Points, in no order, along strands that fork, close into loops and pass close to each other.
Points whose rows are less than 60.7 apart are linked; no others are.
fegun: -2  -9  50  -1  -25  -6  -40  -1  -13  6  -14  0  13  -2  15  3  2  13  9  -29  11  10  -12  -1
fimo: 13  -22  43  -32  -10  -26  -42  14  -13  -23  -11  10  22  -16  -1  -5  6  40  -1  -3  -30  -19  1  4
Kete: 3  22  -3  -3  -21  -22  0  -31  -8  1  4  -5  -54  18  -6  20  8  7  1  -20  12  4  -38  24
vopig: -8  22  13  24  0  1  -37  10  1  -46  3  -36  15  17  -15  1  -17  38  -33  4  0  -20  -8  -9
Remet: 6  -34  19  39  -9  17  -29  -5  -4  0  -7  -4  9  -4  40  2  12  -23  29  -20  1  16  11  -16
Zibu: -4  7  -34  32  7  6  9  3  16  -31  20  -20  -9  6  -9  3  6  -7  -9  45  -42  -34  7  -9
paf: -23  4  -12  3  47  24  -10  19  -3  11  -17  2  36  -3  1  -17  -28  -20  -15  -21  22  26  16  -4
Fus: -38  -25  -26  70  13  7  -17  -3  -21  0  10  -1  -51  10  13  -1  14  -17  32  -10  24  -11  -18  -15
zabik: -5  -11  44  6  -27  8  -11  -11  -5  14  -23  5  1  -4  26  7  18  -25  26  -49  15  38  -14  -4
ranep: 13  -23  -4  9  34  23  -22  29  2  -6  -12  9  38  -20  25  -13  -9  -35  9  -21  3  29  37  -21
munub: -31  -18  -37  58  20  10  -14  -1  -23  -6  23  11  -57  -5  7  -4  19  -18  18  5  30  -21  -18  -25
Manu: 26  5  -12  -40  -18  -7  60  -18  27  18  9  15  23  1  -17  5  -5  5  4  27  -11  -6  14  12
sonob: 18  -5  35  -29  -28  -17  -6  -8  5  2  -1  0  15  -9  -6  4  -6  32  -16  13  -16  -14  -5  5
tarut: 8  -15  15  -2  12  4  -52  37  6  -19  -2  -3  33  -13  7  -12  -8  13  -6  -3  -18  0  24  -20
tatu: 10  -1  21  15  -26  -9  -23  -13  10  -19  8  -26  -2  9  4  6  -4  29  -17  11  -16  -24  -7  0
nenu: -13  23  7  20  -5  3  -25  -1  -20  -22  -11  -26  -10  25  -10  8  -18  27  -15  -24  28  -3  -37  14
kef: 3  -24  -37  38  -10  2  -4  -28  7  -13  18  0  -43  6  18  10  10  -19  18  32  -25  -28  3  -13
ligir: -12  16  -2  15  -20  -22  -9  -31  -13  -7  5  -8  -63  20  2  22  20  2  20  -28  23  5  -40  20
Mular: -12  14  22  -1  3  -7  -38  19  -2  -28  -3  -17  23  13  -16  -8  -28  35  -35  -3  7  -11  -1  -4
Vebo: -6  21  19  -52  7  -20  9  28  7  1  -2  12  46  8  -29  -11  -32  20  -24  3  12  -3  13  3
Lutav: 32  -13  -14  2  23  21  19  26  27  -16  15  4  43  -22  5  3  0  -16  2  32  -43  3  45  -26
lubi: -6  44  -22  -31  10  -16  34  -6  -9  14  6  -2  -35  9  -33  3  1  12  -16  -9  24  1  -30  34
gugub: 32  3  16  -61  -27  -12  61  -9  10  28  7  29  30  -8  -16  10  -4  3  4  10  -3  2  9  10
vad: -17  5  -10  34  -3  -2  -21  -8  -17  -23  0  -25  -31  24  4  7  -2  17  2  -9  23  -11  -33  6
tene: -20  35  -39  -7  40  11  36  13  -16  20  6  3  -26  -5  -20  -18  4  1  -21  11  37  5  -13  13
Fid: 14  6  -35  -28  8  4  64  -21  10  40  3  21  -4  -1  -11  1  2  -21  9  18  -5  17  7  17
vabe: 2  1  -25  7  10  8  14  -5  9  -3  4  -11  2  7  0  -5  -10  -10  -11  20  -14  -10  11  4
Pibit: 0  13  -23  2  4  -1  25  -10  6  -9  6  -14  -8  11  -13  -6  -10  8  -17  23  -6  -12  -4  10
tapul: 41  -27  36  -14  -44  -7  13  -32  -2  13  -4  13  2  -22  19  14  28  9  13  8  -27  -3  -4  2
Nanes: 39  -20  2  0  2  15  17  11  22  -17  15  0  33  -27  9  10  14  -3  4  36  -47  -8  40  -23
febi: -6  -26  18  42  -27  7  -21  -16  -3  9  -7  -13  -12  13  32  10  10  -15  37  -24  5  15  -13  -1
dezu: -23  -11  5  34  24  19  -38  7  -12  2  -13  -7  15  11  18  -5  -15  -12  6  -30  20  22  4  -9
san: -15  37  -23  -23  25  1  34  4  -12  23  3  -1  -30  0  -24  -7  -2  2  -20  -12  32  11  -27  30
Vufa: -18  18  18  -35  16  -10  -21  37  -11  8  -24  10  38  14  -14  -10  -35  1  -22  -39  28  24  8  -3
Nemaz: -40  -26  -15  65  2  2  -11  -13  -15  10  7  6  -55  9  16  0  21  -29  48  -16  25  7  -17  -8
gika: -9  31  20  -23  -12  -17  -2  4  -4  -11  -8  -14  6  19  -30  8  -23  28  -34  -18  16  -9  -27  15
zin: -9  2  26  -27  15  -2  -34  43  -12  8  -33  20  38  1  1  -16  -22  -9  -4  -47  31  32  7  -14
Bemak: -2  -3  -11  39  0  10  -17  -1  12  -29  16  -28  -6  10  7  9  -2  3  -7  28  -30  -29  4  -17
Vol: 2  5  13  -21  -34  -1  27  -31  6  35  -14  13  -29  1  11  12  27  -32  28  -43  2  37  -19  17
Zonop: 20  -36  45  -24  -9  -25  -48  14  -26  -22  -18  20  18  -19  8  -5  19  31  14  -16  -21  -13  0  4
taru: -25  0  -50  41  28  17  -6  13  -20  -7  18  8  -46  -11  0  -13  17  -15  -1  24  31  -19  -11  -19
Kolad: 1  2  -17  -22  38  14  25  27  17  5  4  15  57  -11  -8  -14  -26  -18  -10  9  0  13  38  -7
Zege: 9  -6  7  -6  -41  -5  18  -41  7  29  -8  10  -36  3  15  13  29  -27  34  -25  -4  28  -19  12
fudu: -6  -16  -31  20  41  37  13  6  -5  17  -6  5  22  -15  25  -11  -2  -46  3  3  -2  17  25  -8
kozi: 22  -5  31  -58  -18  -27  23  10  7  0  7  26  41  -19  -15  -2  1  30  -1  20  -11  -16  17  4
Nuvuf: 14  -2  -43  -5  7  8  57  -16  25  12  11  8  9  2  -12  -2  2  -12  7  47  -28  -9  27  2
barob: -35  -13  0  42  -13  -7  -11  -22  -12  12  1  0  -54  18  13  8  21  -22  49  -29  25  19  -25  8
rebik: 6  -22  32  29  -26  0  -53  -9  1  -21  16  -26  -1  3  19  8  5  40  2  5  -21  -28  -2  -9
Kogit: -27  12  -26  7  44  29  18  13  -10  28  -11  5  14  0  -3  -15  -17  -22  -17  -14  22  18  6  10
diso: 15  -7  1  5  -40  -6  8  -38  6  21  -2  -2  -41  6  16  11  13  -14  24  1  -12  8  -17  10
suk: 8  27  -21  -7  -7  -19  26  -15  6  -22  10  -18  -25  15  -29  1  -3  16  -18  31  -2  -23  -17  17
Zaral: -9  33  4  0  -4  -7  -8  2  -12  -20  -3  -22  -4  23  -22  5  -22  28  -29  -19  23  -5  -41  15
semo: 20  -40  31  -15  8  -3  -53  45  -23  -29  -14  16  26  -25  8  -20  16  20  16  -21  -23  -9  11  -7
reloz: 5  -13  19  -22  20  2  -36  47  -11  0  -30  18  36  -10  6  -21  -15  -12  -1  -35  21  27  17  -17
bafo: -4  -21  15  30  6  21  -31  0  -5  4  -15  -1  18  -1  32  -4  0  -26  19  -22  12  25  10  -13
Bube: 19  10  11  -14  -34  -21  18  -14  26  -16  14  -20  5  7  -28  1  -7  34  -20  39  -27  -31  4  9
mopif: 52  -34  29  -14  -30  -2  24  -23  2  2  -2  18  10  -30  11  16  32  10  14  18  -35  -3  14  -2
ligut: -8  15  -2  29  13  8  -23  11  12  -39  13  -39  12  9  -9  -1  -11  16  -28  22  -19  -22  9  -11
Puz: 16  4  21  3  -39  -19  -16  -16  14  -26  11  -26  -5  3  -11  3  0  43  -21  25  -27  -37  -5  4
sabi: -3  -21  -17  43  -13  5  -19  -12  7  -21  13  -24  -24  14  17  12  4  -2  5  20  -24  -30  -1  -16
fufog: 5  5  -30  -21  22  17  59  -7  8  36  1  18  17  -4  -3  -8  -9  -26  5  12  -1  14  16  14
temo: 12  29  -13  1  -16  -21  26  -13  23  -32  17  -27  -4  11  -36  0  -5  30  -17  40  -21  -36  -3  9
zoriz: 24  -23  22  9  -43  -5  -6  -35  1  11  -1  -3  -14  -6  25  12  18  0  20  -2  -16  -3  -9  0
kimel: -16  -17  36  25  -27  10  -18  -14  -3  16  -12  -8  -9  7  27  9  13  -17  37  -42  17  33  -19  2
Fepo: 2  -9  39  -32  -15  -22  -36  12  -1  -13  -3  2  25  -8  -10  -3  -4  46  -14  7  -20  -20  5  -3
depov: -3  7  -54  -4  24  11  59  -8  16  17  14  16  -13  -3  -13  -11  5  -16  -1  50  -14  -7  24  9
vik: -18  -8  -46  22  39  36  29  4  -9  36  -6  16  -10  -12  15  -19  4  -41  5  14  8  8  18  -5
rufun: 1  3  15  4  15  5  -50  26  9  -23  3  -12  28  -3  -6  -8  -20  23  -21  0  -13  -8  19  -18
babi: -25  37  -45  2  37  15  18  29  -20  11  7  -5  -36  -13  -12  -17  13  -1  -22  19  59  2  -20  -5
Danu: 5  6  -28  -25  29  18  55  6  19  16  7  18  44  -7  -12  -11  -22  -17  -6  15  2  12  31  8
vavov: 23  -6  32  -48  -32  -23  30  -13  14  6  9  10  28  -10  -16  6  -1  35  -4  25  -21  -23  4  7
lili: 11  15  -24  18  -12  -7  19  -10  27  -29  19  -23  -8  10  -21  7  6  9  -9  53  -42  -35  13  -4
Rifu: -28  9  -1  29  -16  -14  -8  -26  -18  5  4  -2  -64  19  3  18  23  -8  36  -35  25  14  -38  16
Marof: 11  -8  -17  15  -20  -20  8  -42  4  5  12  7  -60  14  8  17  17  -15  22  20  -8  -8  -18  6
Los: -13  5  -15  0  15  15  20  -7  -4  29  -14  4  4  6  6  -8  -11  -25  0  -20  12  22  -3  13
Kog: -9  19  44  -34  -17  -22  -22  13  -7  3  -12  -4  17  12  -18  6  -21  37  -31  -19  11  -8  -14  7
Kelu: -8  14  24  -34  -37  -7  20  -14  -1  33  -22  10  -8  -3  -1  13  13  -20  14  -50  7  31  -18  13
Kega: 7  15  22  -65  -3  -25  21  27  15  1  8  22  53  -5  -25  -5  -17  21  -8  17  1  -14  26  1
gup: -10  10  49  -44  -33  -12  4  4  -10  23  -29  14  11  -6  -1  14  13  -13  4  -56  14  32  -17  7
fudur: -10  9  -28  26  2  -7  -6  -12  -10  -37  13  -22  -40  17  -3  3  4  13  -2  21  7  -27  -30  3
Rula: 4  -19  -16  19  35  31  -14  20  3  -5  -3  -1  33  -15  27  -9  -7  -38  6  -2  -10  22  35  -21
vuni: 13  -17  10  -2  25  19  -27  35  -7  -1  -23  19  38  -18  18  -20  -5  -34  5  -33  19  38  28  -19
Voma: -12  2  -57  8  37  15  52  2  7  25  12  21  -23  -12  -10  -14  11  -19  -2  45  0  -5  24  -2
mevi: 3  45  -23  -29  5  -28  22  -17  -11  -12  10  -11  -43  2  -27  9  8  23  -11  4  23  -6  -42  29
Muvo: 19  -29  12  -3  17  10  -59  51  1  -26  -4  1  31  -22  10  -17  4  13  5  -12  -29  -3  25  -23
rofo: 3  -2  -19  18  30  21  2  20  24  -17  16  -15  31  -5  4  -1  -6  -16  -11  35  -46  -8  35  -19
Der: -6  -5  32  18  -17  1  -44  -3  -7  -4  -6  -11  5  16  13  6  -10  18  -4  -27  12  0  -11  -3
rabu: 0  -32  34  51  -16  1  -57  -3  -3  -21  12  -26  -4  8  32  13  6  25  14  -12  -13  -17  1  -17
nusi: 3  -18  55  -9  -20  0  -28  4  -13  7  -22  17  16  -14  21  1  14  -10  20  -42  13  30  -7  -4
lakon: 25  0  -18  -23  -9  1  52  -11  31  3  15  7  26  0  -12  2  -1  2  2  42  -28  -9  27  0
Zefe: 5  12  -30  -15  4  -2  44  -28  1  35  2  20  -36  0  -2  2  13  -22  10  14  -1  15  -5  21
lav: -6  4  -20  13  27  15  4  9  21  -11  6  -14  27  0  1  -6  -14  -9  -18  20  -19  -3  30  -7
Tagor: -13  15  50  -46  -16  -32  -25  17  -13  12  -21  8  20  7  -12  9  -16  30  -18  -32  16  4  -11  4
kido: -19  -7  13  40  6  12  -48  6  -8  -18  -5  -18  5  19  15  4  -22  14  -5  -24  17  1  -3  -6
goli: 2  39  -8  -18  -12  -31  4  -23  -15  -17  10  -16  -50  11  -23  19  7  23  -9  -6  22  -4  -52  28
dubus: 50  -35  12  1  -14  10  17  -10  12  -9  9  7  15  -32  23  16  27  -1  12  28  -45  -8  27  -14
vulog: -17  18  14  -45  18  -9  -1  33  1  10  -16  15  46  7  -20  -9  -38  3  -24  -20  23  12  8  0
named: -14  4  -47  9  33  24  39  1  -6  41  2  21  -25  -11  -1  -15  10  -32  -3  20  11  7  11  6
leg: -15  15  50  -53  -24  -26  -11  14  -16  24  -26  13  19  3  -8  12  0  7  -10  -47  16  13  -13  3
Guko: 6  -16  -34  32  -11  -14  0  -40  1  -9  24  15  -62  9  8  13  19  -19  20  31  -17  -25  -9  -13
nukis: -20  19  -55  17  36  19  18  17  -12  9  16  10  -45  -24  -5  -17  14  -19  -18  33  43  -8  -2  -21
mapa: 1  6  -13  -6  1  4  26  -17  -2  28  -7  6  -19  5  -1  0  -1  -19  6  -7  4  16  -12  19
pel: -6  -2  -20  -11  47  21  6  23  9  5  -4  8  47  -11  0  -19  -26  -23  -13  -6  5  20  31  -6

How many points has the smallest loop of links through each point below? Write 0 if it is on no loop.
Fus | 15
Der | 10
Bube | 0
Kogit | 10

A piece is all that can be reached along the links. How many separate loops has the piece of each point below (a circle has one, a figure eight two, a Y none), and how many tips (points with one link)?
dezu | loops 1, tips 0
Zefe | loops 1, tips 0
san | loops 1, tips 0
sabi | loops 1, tips 3
